Points on a hilly landscape, in no order, each with its height.
A ball rolls from a point to the lowest of its 2 nearest points, and stops where none of them is lower. Distance is the straight distance between rows; heights are no part of it.
K396 (h 284): [111  58  93 111 151 152 142 179 131 132 172 125 158 151 122 134 156 138
 112 177 111 134 150 113 120]
K158 (h 458): [122 114 162  99 164  89 132 138 152 140 123 139  96  95 143 167 148 132
 165 155 124  81 170 141  71]
K416 (h 538): [123 112 145 184 101 164 161  74  81 125 161 120 136 103 142 138  52 181
 100 153 115 175 126 127 166]
K469 (h 384): [132 109 109 129 137 140 159 114 166 117 195 118 126 175 126  92 119 106
  73 123 146 123  88 110 191]
K342 (h 291): [131 126 118 151  98 151 119  75 108 142 160 158 142 100 102 136  87 143
 120 112  88 163 133 130 142]
K493 (h 194): [144 114 173 133  88 107 132 139 113 139  76  77 127 156 109 144  52 121
 145 125 181 110 125 122 134]
K400 (h 655): [107 129  38  86 116 138 185 146 164  98 156 127 162 144 153 154 148 154
  78 140 105 143 155 155 139]
K271 (h 470): [141 154 126 182 111 139 112  55 108 138 157 118 131  69 127 113 138 133
 159 131  52 135 184 106 138]
K953 (h 254): [ 97 136 174  82 147 114  85 165 121 145  84 129 109 117 132 138 156  96
 184  97 178 108 102 109 114]
K912 (h 730): [105 103 159 113  88 124 150 102 125 125 123 107 105 142 120 147  78 133
  89 104 169 165  63 125 185]
K454 (h 502): [ 99 172 161 134  85  98 143 118  78 137 108 107 106 150 127 128 105 137
 144 155 139 145 115 121 132]
K938 (h 439): [117 101 108 129  85 143 129 107 143 145 148 167 124 133 107 153  99 130
 142 140 155 151  79  54 168]
K138 (h 324): [126 107 157  93 117 106  91 135 133 154 126 134 121 146 100  77 129  81
 108  71 143 129 104 142 146]
K958 (h 313): [ 78  78 118  79  67 119 139 105 147 144 138 114 129 111 148 174 124 132
 117 133 155 170 157  70 147]
K489 (h 372): [126 117  88 145 174 152 164 166 117  97 176  73 154 160 123 126 144 129
 146 131  97 146 141 125 132]
K121 (h 136): [144 149 133 147 135 123 100 171 136 145  86 178 108 147 115 145 119 134
 140 117 169 120  90 144 104]
K471 (h 621): [111 137 158 167 125 127 159 133  92 113 103 113 113 139 126 142 106 150
 105 104 118 163 120 155  95]
K827 (h 608): [ 95 116 145 149 111 130 159 172 108 124  88 115 116 157 130 166 125 152
  91 156 164 157 102 141 106]
K652 (h 228): [ 98 130  90 102  22 125 142 111 141 147  71 134 142 114 152 167 111 114
 117 145 181 120 169  72 136]
K497 (h 327): [119 180  86 116 113 116 138 125 152 121 142 123 108 156 145 126 165 107
  83  81 132 136 133 152 146]
K88 (h 472): [181 138  71 119 201 144 171 131 131  76 126 114 173  89  97 112 168 156
 147 132  40  94 126 189  95]
K389 (h 220): [129 100 152 121 100 107  75 156 149 171  55  86 112 143 126 132 150  84
 149 140 193  90 120 104 162]
K168 (h 230): [ 60 114  96  77 155 135 105 160 165 134 117 138 139 126 171 170 192 162
 152 111 149 127 114 106 105]
K967 (h 378): [ 99  88 136  69  80 100 102 130 116 175 130 130 139 131 121 150 108 139
 171 162 147 129 138  85 141]
K782 (h 500): [143  79 127  93 136 117  85 171 178 165 108 146 125  91 170 176 130 154
 164 204 177 107 203 113  92]
K602 (h 749): [107 157 133 105 145 132 144 131  96 104 169 104 154 167 126  77 108 155
 108  95 106 170  79 173 158]
K662 (h 325): [143 122  81 160 118 161 142 104 131 108 153 158 149 103  96 162 120 158
 106 126  72 171 134 141 112]
K663 (h 270): [ 93 111 119  89  38 119 163  79 150 138 116 121 124 110 144 167  86 104
 104 117 180 126 144  73 164]
K371 (h 709): [143 135 152 117 137 140  99 156 143 134  88 149 135  79 110 202  81 128
 207 115 162  88 154 139  75]
K273 (h 203): [102 127  57  95  93 138 125 146 137 143 117 149 131 128 159 141 192 135
  77 153 130 135 169 136 127]
K213 (h 388): [ 81 118 113  97 188 159 142 193 138 102 127 144 153 147 140  87 205  96
 137 127 140  93  92  94 105]
K105 (h 669): [134  96  64  81 132 117 150 138 181 100 155 112 147 107 142 161 176 153
  93 157  92 151 190 143 107]
K506 (h 479): [118  90 134 109 146 103 111 159 169 162 128 154 114 134 154 167 131 157
 148 166 159  99 144 122  98]
K118 (h 179): [102 127  83 120  65 123 115 116 169 157  70 156 121 131 151 166 138 131
 121 109 184 125 122  81 138]
K333 (h 435): [124 165 118 161 100 142 155 103 167 104 138 117 114 164 137 105 130  94
  49 144 177 137  58 119 206]
K554 (h 215): [113 148 143 138 102 139 114  80 124 149 165 116 137 120 108 101 118  54
  74  93 145 139 119 127 179]
K411 (h 572): [ 97 100 156 143 106 120 125 169 115 146  93  93 120 142 132 161 133 130
 147 206 177 138 123  90 126]
K345 (h 370): [138 145 141 154  74 144 127 102 138 125 111 174 135 132  92  93  81  81
  84 105 169 149  58 111 168]
K525 (h 333): [115 126 157 145 112 135 137 142  41 141  96 100 106 124 117 118 144 104
 107 148 123 142 156 151 117]
K880 (h 434): [129 150 106 113  79 127 131  79 111 142 155 159 124 108 138 167  77 175
  73 148 122 172 135 183 156]
K269 (h 363): [104 109 154 142  88 116 164 121  90 133 113  88 112 115 137 145 119 113
  88 147 128 148 197 140  99]
K731 (h 286): [151  90 152 155 103 129 118 131  89 146  92  99 128 108 112 162  73 139
 141 117 131 152 176 146 105]
K369 (h 237): [108 147 158 129 111 139 125 169 139 133  53 167 145 127 125 108 120  90
 167 172 198  51  95  76  94]
K154 (h 169): [157 129  63 120 128 144 140 127 157 122 165 151 129 159 125 147 109 158
  75 103 121 147 112 175 160]
K93 (h 364): [132 103 174 131 145  95 143 108 141 139 169 141 110 167 122  86  82 141
 128 121 124 122 100 115 127]
K920 (h 276): [139 187 132 137 103  87 128  66 117 138 127 124  94 101 136 118 136 123
 131 115  83 116 184 151 120]
K746 (h 466): [140  81  99 101  74 127 121 111 147 152 131 161 128 121 122 186  63 158
 156 151 163 146 125  75 153]
K82 (h 261): [119 145 152 141 106 133 112 102  90 140 136 136 131 129 101 105  88 134
 131  89 117 169  94 133 149]
K163 (h 266): [108 150 174 132 134 142 130 180  90 129  47 152 114 120 127 123 156  88
 151 179 185  87  89 106  98]
K931 (h 506): [106 150 157 189 121 159 131  40  98 140 181 110 175  58 183 119  94 154
  90 129  84 138 169 130 181]
K882 (h 522): [125 158 159 208  97 165 134  55  82 140 148 114 151  91 153 119  58 140
  94 126 130 149 134 131 180]
K478 (h 452): [164 149  87 117 177 124 140 132 146  92 122 136 132 100 107 149 175 155
 127 112  67 113 129 188  81]
K852 (h 231): [133 173 132 170 128 150 117 123  80 117 134 119 124 139 113  84 135 111
 118 107 111 162 109 141 139]
K911 (h 543): [139 190 124  97  90  95 118 133 140 132  90 197 130 139 120 117  84 124
 184 129 156  75 110  95  95]
K26 (h 656): [ 99  94 110 111 162 147 123 167 199 110 129 150 138  84 148 223 154 175
 143 137 143 148 138 134  72]
K276 (h 639): [165 144  83 147 161 155 115 138 117 126 175  71 149 156 115  85 134  89
 126  81 107 136 147 162 184]
K518 (h 267): [ 48 104 131  86 140 136 125 163 149 121 112 118 147 149 141 152 168 145
 134  96 154 150  69  94 124]
K675 (h 433): [160 136 152 157 190 119  95 166 124 124 155  95 112 179 121  92 134 131
 160 121 140 133  87 138 137]
K635 (h 329): [174  87 157 166 103 121 132 101 111 133  91  87 142  77 137 143  65 175
 142 136  95 135 214 150  99]
K491 (h 493): [131 131 125 135  51 135 111 114 129 160  98 114 127 139 121 149  96 116
  62 167 187 149  93 154 208]
K717 (h 411): [120  98 154 125 115 113 138 140 136 145 119 155 128 150 118 157  65 159
 162 163 166 115  89  89 119]
K765 (h 120): [129 131 169 112 109 105 137  83 110 142 148 183 145 117 104  60  64 129
 131 116  91 115 121 131 113]
K47 (h 175): [155 153 124 114 174 120 123  93 122 110 176 131 146 120 126  44 145 150
 132  98  39 117 137 171 128]
K538 (h 357): [151 164  75 151 148 153 174 133 159  97 192 132 156 181 125  66 115  98
  87 122 128 120  99 134 174]
K524 (h 147): [128 106  85  78 117 127 106 156 122 136 103 147 121  92 136 171 187 137
 115 153 112 150 182 148 101]
K451 (h 594): [136 125  58 143 171 152 135 198 174 104 133  85 137 165 153 176 170 132
 141 115 162 137 137 125 133]
K555 (h 365): [162 114 148 180 143 124 125 115 100 130 106 103 116 102 143 134 112 193
 134 126  79 142 171 177 101]
K223 (h 322): [167 105 133 169 151 139  94  83 131 137 153 120 134  97 108 115 115 154
 154  80  61 140 151 137 134]
K873 (h 328): [113 176 134 157 114 156 133 104  99 127 165 150 164 137 114  74 108  88
  45 148 142 140  79 160 171]
K840 (h 98): [130 104  82 120  91 122 112 128 181 140 117 143 112 118 158 202 140 149
 125 127 164 167 157  89 131]
K463 (h 431): [158 104 100 127 166 134 119 159 107 111 144  92 114 110 138 162 177 136
 138 167  99 149 196 148 103]
K52 (h 701): [139  95  84 122 117 139 143  98 160 122 194 108 112 130 143 169 117 140
  88 120 138 170 150 119 173]
K211 (h 465): [133 159 120 159  93 145 139  95 118 131 150 121 114 143 136 140  89 125
  49 148 175 156  82 157 201]
K401 (h 402): [130  98 143  87 103 102 114 144 118 157 123 143 145 131 119 167  63 166
 192 178 146 107 146 106 106]
K588 (h 548): [116  93  89 122 106 144 114 140 168 143 133  90 132 166 139 136 160 112
  81 116 167 141  99 116 195]
K45 (h 455): [129 148 112 114  57 111 139  98 121 153 119 167 121 118 123 157  81 140
 112 146 132 134 152 139 128]
K359 (h 186): [140 138 113 141 148 138 102 151 118 130 139 159 122 148 100 135 131 142
 150 115 115 151 100 132 116]
K355 (h 590): [176 128 129 127 171 121 122 146  88 139 124 144 100 145 123  88 154 126
 102 136  92  93 154 197 113]
K79 (h 410): [171 139 110 200 176 158 127 104 121  94 124  97 137  78 129 125 173 171
 156 110  42 133 155 140 108]
K375 (h 409): [140 167 166 160 189 112 103 138 107 116 148 123 100 138 137 107 139 143
 194 124 119 133 109 119 104]
K465 (h 250): [134 150 112 171 129 137 114 149 153 119 139  96 117 184 115 105 169 105
 131 170 148 140  70  88 179]
K786 (h 741): [ 93 141 163  98 121 113 157 108 120 106 157 110 120 169 132  98  98 147
  85 102 142 170  54 143 169]
K405 (h 387): [144 152 143 157 200 109 135 118 134  98 175  98 113 145 146  90 149 151
 167 112  74 119 137 129 108]
K120 (h 264): [158 136 170 147 133 120 116 115 127 117 107 181 147 116  97 105  46 140
 186  87 119 113 105 111  83]
K532 (h 617): [131 116 112 167 158 148 115 190 152 122 126 110 112 147 145 200 148 150
 139 145 177 152 122 129 109]
K308 (h 513): [ 96 151 146  90 140  98 138 148 136 117 100 168 108 130 134 127 150 131
 122  82 128 124 107 144  79]
K387 (h 351): [108 116 128  93 105 116  92 140 162 151  96 136 130 159 124  70 173  89
  93  99 164 115  77 115 163]
K716 (h 682): [ 87 132 144  90 115 107 126 129 150 131 102 160 129  99 124 184 118 133
 180 101 133 119 129  98  82]
K175 (h 331): [145 165  87 132 173 132 155 159 151  82 167 125 143 173 126  68 150 101
 139  95 114 129 108 126 133]
K661 (h 420): [150 128 186 137 168 111 128 153 117 141 108 149 112 111 126 131  85 127
 185 168 143  52 155 145  71]
K984 (h 491): [150 109 126 103 157 148  91 177 137 144  97 159 103  68 168 193 169 140
 163 214 170 109 191 144  90]
K123 (h 358): [151 145  89 192 154 175 160 100 137  79 151 139 163 106 104 118 126 164
 115  87  47 157 117 142 115]
K841 (h 242): [158 186 136 128 151  92 119  94 127 109 123 158  90 103 129 100 163 120
 158 105  80 108 144 139  93]
K192 (h 525): [119 148 138 116 141 103 159 110 145  97 127 173 121 125 118 118 121 154
 108  78  85 142 101 154  79]
K689 (h 153): [146 164  98  86 189 129 127 120 102  88 141 102 115 101 128 138 211 109
 168  90  62 123 160 147 117]
K671 (h 520): [108 104 108 130  61 135 113 102 168 153  89 100 119 146 148 139 139 115
  70 159 189 136  92 105 218]
K183 (h 138): [127 124 182 113  88  90 138 132 151 128  65 114 122 160 116 111  77  99
 127 101 189 100  86 108 132]
K881 (h 577): [150 131 103 115 156 137 127 168  79 136 148  94 128 167 126  89 153 117
  98 139 109 119 147 192 152]
K797 (h 244): [118 132  80  99 130 129 132 154 124 138 150 161 128 155 128 116 173 137
 106 155 105 115 133 143 127]
K581 (h 368): [ 83 102  96  85 165 148 163 192 135 107 144 122 175 170 124  99 162 121
 124 113 121 118  95 121 126]
K614 (h 292): [171 118 157 146 146 120  86  95 119 142 118 161 142  86  94 100  90 148
 190  81  71 118 133 130 103]
K699 (h 251): [122 137 179 167 114 140 120  47 110 136 176 103 146 100 130  77  75  85
 103  84 130 141 123 109 183]
K135 (h 690): [ 99 139 113  72  79 129 110 139 134 139  83 178 163 107 112 178  92 133
 197 122 150  96 124  72  96]
K570 (h 294): [116 116 174  91 139 101  81 164 123 145 105 130 119 152 107 108 130 117
 152  86 158 144  67 136 130]
K212 (h 205): [180 170  93  78 224 151 128 156 102  85 117 125 114 118 145 146 208  92
 176  97 102 100 143 165 128]
K584 (h 383): [167 167 117 202 181 159 144 108 129  72 135 130 150 101 133  64 155 150
 137  83  43 125 131 139 105]
K941 (h 143): [153 151  81  70 196 159 132 191  98 104  83 140 119 141 154 134 214  92
 134  98 139  92 132 168 130]
K43 (h 295): [140 216  84 141 132 135 141 107 140  90 163 137 128 148 133  92 136 112
  96  75 111 152 116 158 148]
K918 (h 471): [ 88 150 105  99  52 109 144 106 132 163 115 175 122 134 143 128 124 131
  86 157 151 118 126 117 142]
K613 (h 245): [116  88 177 130 122 116 134 159 106 146  94 102 126 126 118 169  83 125
 151 131 162 121 147 126  87]
K848 (h 275): [124  70 160 128  73 120 104 136 147 160  79  82 135 148  98 130 108  91
 130 167 171 112 104  90 184]
K795 (h 536): [121 126 142 136 118 120 172  78 152 104 142 166 115 117 113 134  78 136
 100  63 106 147 106 122 113]
K6 (h 501): [ 71 164 146  86  94 100 129 148 112 137  63 159 115 131 139 136 147 124
 141 112 157 124  97 113 100]
K743 (h 148): [139 141 172 127 145  93 129  78 114 130 152 156 124 109 130  46 114 150
 135 111  56 110 140 151 107]
K482 (h 509): [147  80 134 104 118 111 126 127 168 144 115 166 149  91  98 171  86 122
 172 143 124  69 170 104  72]
K474 (h 518): [133 178 144 115 101 100 111 142  76 150  93 157 105 142 122 125 102 147
 178 166 136 115 118 133 114]
K464 (h 300): [126 153 163 143 132 128 134 168  57 130  58 119  86 135 130 135 162  97
 132 167 162 114 126 138 108]
K365 (h 326): [139  70 157 150  83 121 121 115 134 152 129  57 114 142 115 150  97  98
 120 161 174 149 148  90 179]
K303 (h 549): [107 113 149 140 142 157 122 122  65 137 172  67 157 135 122  85 122 125
 108 114  92 163 135 157 163]
K294 (h 560): [158  71 132 164 111 147 157  83 121 121 175 109 122 102 149 151  60 178
  87 174 120 187 178 125 149]
K587 (h 755): [128 165 100 123 146 149 151 119 100  97 154 122 162 132 127 103 110 178
 101  83  61 160 116 207 136]
K196 (h 348): [136 161 112 158 100 154 126 111 122 133 146 193 139 135  93  81 111  94
  79 115 126 144  92 135 138]
K373 (h 716): [ 93 107 110 112  90 142 165  96 143 117 164 112 106 128 144 167 114 134
  76 113 162 167 102  99 183]
K883 (h 334): [174 123 103 153 146 101 151  77 163 119 169 111 120 110 128 118 152 163
 105 162  56 107 174 162 108]
K366 (h 412): [102 187 109 119  96 132 148  68 123 123 170 166 134 110 135 138 104 134
  61 112 110 150 114 164 151]
K247 (h 438): [124 134 151  91 108  77 129 123 124 142 105 114 109 114 141 161 113 125
 181 148 133  87 190 113  87]
K301 (h 350): [151 115 161 184 128 155 111  65 127 130 149 140 156  82 127  80  81 153
 128  49  66 146 128 125 154]
K131 (h 298): [133 160  87 140 155 138 140 164 172  86 155  94 144 190 127  87 164  96
 142 113 151 141  70  93 172]
K934 (h 612): [188 144 119 140 209 143 131 131  94  92 133 105 125 127 138  64 171 108
 141  81  67 102 157 175 122]
K252 (h 273): [123 126 100  96 160 118 128 155 132 133 146 192 125 123 124 135 169 163
 137 187  87  99 124 142  85]
K914 (h 432): [143 161 200 162 167  85 110 120 138 107 137 115 104 132 140  81 105 108
 204 104 152 125 106  90  95]
K610 (h 430): [103 102 153 155 125 129 130 136 155 133 126 114 119 137 109 124 149  70
 143 120 158 118 113  55 123]
K876 (h 80): [138 167 167 148 116  93 130 134 131 122  90 142 103 151 122 123  83 124
 152 103 167 123  99 122 104]
K71 (h 101): [131 104  79  94  98 123 115 131 153 147 140 166 122 141 133 169 124 172
  91 127 133 158 128 154 143]
K224 (h 414): [127 135 144 108  73  89 140  98 131 150 119 110 117 137 125 136  84  98
 146 119 150  92 173  96 131]
K253 (h 406): [117 161 137 152  86 113 124 122 180 117  85 113 111 170 135  79 163  87
  76 162 169 120  63 112 195]
K348 (h 573): [129  90  70 120 158 154 128 174 182 123 145 102 152 180 133 137 155 120
 119  93 158 127 100 110 163]
K788 (h 591): [ 98  78 130 128 111 133 138 182 122 132 111 102 126 147 154 169 143 158
 100 196 171 174 145 111 111]
K119 (h 214): [ 91 128 136  83 141 138  91 168 114 158  51 155 110 104 160 150 186 109
 157 124 184  87 123 118 108]
K810 (h 459): [124 181 186 121 148 114 117 158 167 116 108 178 117 113 146 103 105  99
 207 144 199  59 100 100  78]
K19 (h 193): [126 134  93 155 112 146 115 168 108 138 139 113 121 166 123 138 167 129
 122 192 145 153 109 110 158]
K998 (h 308): [130 182 121 142 102 102 136  71 143 140 163 114  96 129 150 123 130  99
  75 100 125 123 167 158 151]
K658 (h 398): [180 137 151 150 157  93 116  98 130 123  83 103 113  71 132 148 138 202
 146 104  69 117 148 201  83]
K73 (h 480): [166 122 158 109 183 104 123 143 106 134  98 147  87 105 135 142 160 129
 136 140 109  78 162 187  78]
K397 (h 413): [120  98  96 132 125 135 147 112 172 131 180 154 116 155 128 133 133 124
 113 128 132 130 103  72 153]
K607 (h 178): [ 93 101  60  95 115 141  86 149 170 143  97 146 136 111 173 185 183 168
 131 123 160 162 150 100 115]
K515 (h 632): [105 156 126 156 117 128 173 103 106  99 131 111 115 113 136 145 141 142
  90 107  83 157 159 159  95]
K214 (h 490): [162  67 110 117 100 120 119 115 168 148 134 173 137  98 107 187  80 153
 151 155 125 134 160 104 104]
K559 (h 168): [108 124 138 140  89 146 110 124 139 136 115  88 136 138  98 107 155  51
  67 105 158 144  98 124 187]
K418 (h 653): [148 147  72 147 136 161 123 111 111 127 191  71 157 118 132 121 147  89
  96 117  98 143 195 165 176]
K259 (h 219): [164 146 102 141 126 128 104 118 123 140 141 146 115 142 111 132 114 147
 102  94 108 150 130 183 141]
K922 (h 443): [171 126 127 195 137 147 106  91 100 123 117 102 125  57 127 142 155 153
 179 146  58 142 194 110 107]
K177 (h 263): [132 210 106 140 151 129 134 137  98  86 131 130 106 147 136  99 168 124
 139  98 105 154 111 143 111]
K81 (h 390): [107  99 166 132  87 100 177  90 119 130 134  92 114 122 135 149  73 123
 122 134 133 128 179 103 118]
K772 (h 106): [118 109 129 136 101 137 110 153 108 157  90 114 113 136 109 113 176  62
  96 129 158 117 133 115 146]
K255 (h 553): [109 136 153 137 142 108 126 157 104 146 129 122 100 142 137 133 153 122
 171 196 145 105 128  92 108]
K65 (h 441): [147 147 173 129 134 109 126 155 157 132 100 137 129 140 125 133  71 105
 183 137 186  38 136 102  84]
K3 (h 532): [135 172 103 116  67 107 109 135 120 161  90 178 124 146 123 141 102 139
 167 175 160  94 121  97 128]
K283 (h 671): [ 94 115 143 103 166 117 129 129 176 109 139 148 128  82 122 201 139 161
 171 103 108 138 118 126  69]
K251 (h 488): [113 134 138 155 100 136 124  59  96 139 169  89 142  76 148 133 112 148
 126 139  75 167 191 130 147]
K447 (h 486): [ 95 166 140 108  88 104 134 126 112 144 115 147 112 150 129 100 139 114
 105 130 142 134 103 129 136]
K534 (h 636): [111 110 104 134 166 172  92 196 163 132 102 149 128 103 148 202 169 141
 143 126 180 128 129 143  91]
K763 (h 391): [116 176 110 164 126 160 138  50 117 115 181 140 167  82 140 137 104 128
  60 103  89 150 144 165 156]
K801 (h 453): [ 97  93 164 152 146 137 138 151 153 124 109 125 123 108 112 168 136  78
 144  89 154 119 138  83  77]
K352 (h 318): [100  86 112 124 200 167 150 204 126 106 162 120 154 132 131 152 172 133
 145 175 119 118 135 119  87]
K638 (h 407): [153 108 167 178 146 135  92 139 112 138 136  89 119 161  93 107 104 120
 153 116 145 159  80 112 157]
K446 (h 163): [100  96 127 107 123 138  80 162 126 165  52 111 120 130 135 119 204  80
 126 121 180  97 112 103 145]
K300 (h 371): [127 170 140 178 131 167 116  71 102 120 160 141 163  97 140  79  99 138
  87  73  84 155 122 161 161]
K148 (h 524): [115  92 129 103  88 113 155 103 165 136 123 175 143 115 107 150  80 110
 146 111 134  90 142  66 101]
K218 (h 373): [149  92 145 175 122 134 109 139 140 143 124  73 104 157 105 154 120  98
 122 114 168 155 112 109 163]
K128 (h 349): [ 68  69 105  78  99 131 108 136 140 158 141 126 145 129 146 159 158 151
 143 160 145 160 123  64 144]
K498 (h 280): [114 124 200 152 101 131 137  76 114 108 142 110 149 118 101  49  79  74
 107 106 143 160  74  98 163]
K99 (h 392): [166 152 141 160  77 146 127  72 121 121 122 169 146 115  91  94  26  99
 133  83 153 134  89  97 156]
K431 (h 206): [130 110 166 113  99 128 123 156 152 127  72 154 170 141  93  99  73  83
 162 129 188  66  86  67 107]
K629 (h 563): [113 133 137 111 142 141 123 157  73 125 144  73 142 165 108  72 160  97
 107 134 120 144 105 159 167]
K374 (h 361): [137 128 123 156 167 121 155  95 119 109 185  91 137 124 145  92 150 173
 131 153  39 120 171 146 119]
K237 (h 400): [147 116  81 148 159 160 146 142  93 103 167  64 152 121 131 125 160 122
 131 145  71 153 199 147 135]
K844 (h 429): [158 132 117 112 143  89 125 101 164 119 117 131 113  87 113 176 155 169
 134 115  81 126 142 174  80]
K4 (h 195): [123 161 111  66 192 126 157 147  98  76 142 128 137 124 129  89 187 109
 148  93  68 115 131 151 100]
K681 (h 379): [113 134 109 128 114 131  84 132 191 125  64 111 133 171 141  68 194 100
  93 131 166 113  53 110 193]
K691 (h 236): [130 112 180 128 133 130 116 163 133 130  89 173 150 122  90 119  69 101
 170 101 167 103  90 108  80]
K830 (h 539): [125  97 143 116  82 123 176  67 141 124 137 159 129 105 106 141  45 115
 103  85 129 115 137 101 130]
K599 (h 386): [128  91 193 130 145  97 130 146 157 138 125 131 117 172 119 104  82 132
 141 147 175 109  64 104 132]
K86 (h 643): [113 151  79 126 117 130 192 111 144  86 159 119 137 125 141 155 147 156
  69 139  81 152 159 167 109]
K900 (h 345): [112 124  78 112 198 152 190 204 135  86 151 114 168 155 131 123 155 125
 159 148 104 101 130 133 106]
K568 (h 74): [148 118  81  84 162 150 105 184 105 134 101 146 115 127 137 157 201 121
 123 129 126 113 152 167 119]
K227 (h 425): [176 122 157 169 158 107 123  81 157 118 108 127 128  92 130 122 101 207
 139  66  62 125 122 176 102]
K592 (h 302): [143 109 114 119 142  96 141 107 156 133 164 151 120 108 118 143 156 157
 137 183  69 109 160 129  88]
K771 (h 516): [137 123 157  86 160 132 116 165  77 153  90 159  89 101 165 167 170 122
 172 212 162  75 162 139 105]
K894 (h 534): [104 109 152 134 102 133 118 105  75 159 175  66 137 126 128 119 120 118
 100 158 124 167 161 144 169]
K124 (h 535): [151 138 156 108 181 119 112 149  78 147 128 144  79 131 149 126 181 103
 171 191 131  80 151 123 117]
K363 (h 519): [103 153 170 139  79 114 133  83  67 158 143  89 131 124 133 104  83 126
 119 160 127 138 148 137 160]
K408 (h 624): [167 121 102 123 201 138 121 166 118 113 151  81 127 152 118 106 163  95
 148  78 102 114 157 162 134]
K733 (h 463): [161 110 109  97 170 147 106 177  96 118 119 127 105  89 159 179 197 136
 148 219 132 149 199 134 100]
K708 (h 127): [114 134  86 142 122 142 100 175 150 136  99 112 123 174 146 154 179 151
 123 158 175 144  79 114 155]
K64 (h 343): [120  84 143 109 142 107 141 129 129 149 178 122 119 169 125 102 116 139
  93 136 112 121 130 151 137]
K61 (h 685): [136  63  78  94 109 134 137 110 184 124 180 135 137 106 135 170 141 143
  92 142 113 171 181 104 135]
K103 (h 698): [143 163 131  92 104 133  94 147 143 120  86 153 161 117 102 180  62 119
 215  92 169  75 124  95  88]
K161 (h 149): [143 125 154 114 125 112  96 125 104 155 132 181 128 129  88  76 103 106
 161 122 110 111 118 117 112]
K783 (h 35): [ 89 102 112 138 142 139  83 162 172 134  68  61 132 163 170 146 200 148
 133 170 188 127  81 102 166]
K323 (h 601): [169 134 147 117 211 134 146 165  74  98 130 128 114 152 136  58 170 102
 121 120 104  95 135 172 104]
K550 (h 207): [174 162 121 114 183 116 123  87 115 103 136 139 123  85 121  82 187 150
 153 119  34 101 134 164 102]
K104 (h 317): [136  71  93 109 148 144 149 136 129 133 208 121 160 152 115 109 117 153
  93 160  80 134 153 156 145]
K724 (h 408): [ 80 130 136 124 149 126 143 161 141 117 138 116 117 154 139 107 191  92
 129 137 142 114 107  75 116]
K609 (h 304): [118 159 179 170 119 147 137  85 101  99 159 116 159 136 122  45  91  99
  72 130 140 166  59 140 175]
K455 (h 401): [153 122 194 128 157  94 134 121  87 140  97 148 118 113 122  85  86 144
 163 135  96  70 157 158  75]
K517 (h 382): [135 102 194 164 175 110 141 132 109 132 139 134 120 145 124  82  88 154
 141 125 102 113 122 143  86]

For each start below, name the point where the ball stops.
K795: K431
K294: K852
K782: K431
K283: K772
K86: K396
K148: K783

For each start below, name every point that the ball comes to, in order.
K103: K135 K716 K283 K26 K534 K532 K451 K348 K588 K671 K491 K211 K333 K253 K681 K387 K138 K570 K953 K119 K446 K772
K830: K148 K482 K214 K746 K938 K397 K469 K538 K175 K131 K465 K19 K708 K783
K105: K400 K86 K515 K471 K827 K788 K411 K255 K124 K771 K984 K733 K463 K237 K489 K900 K352 K396
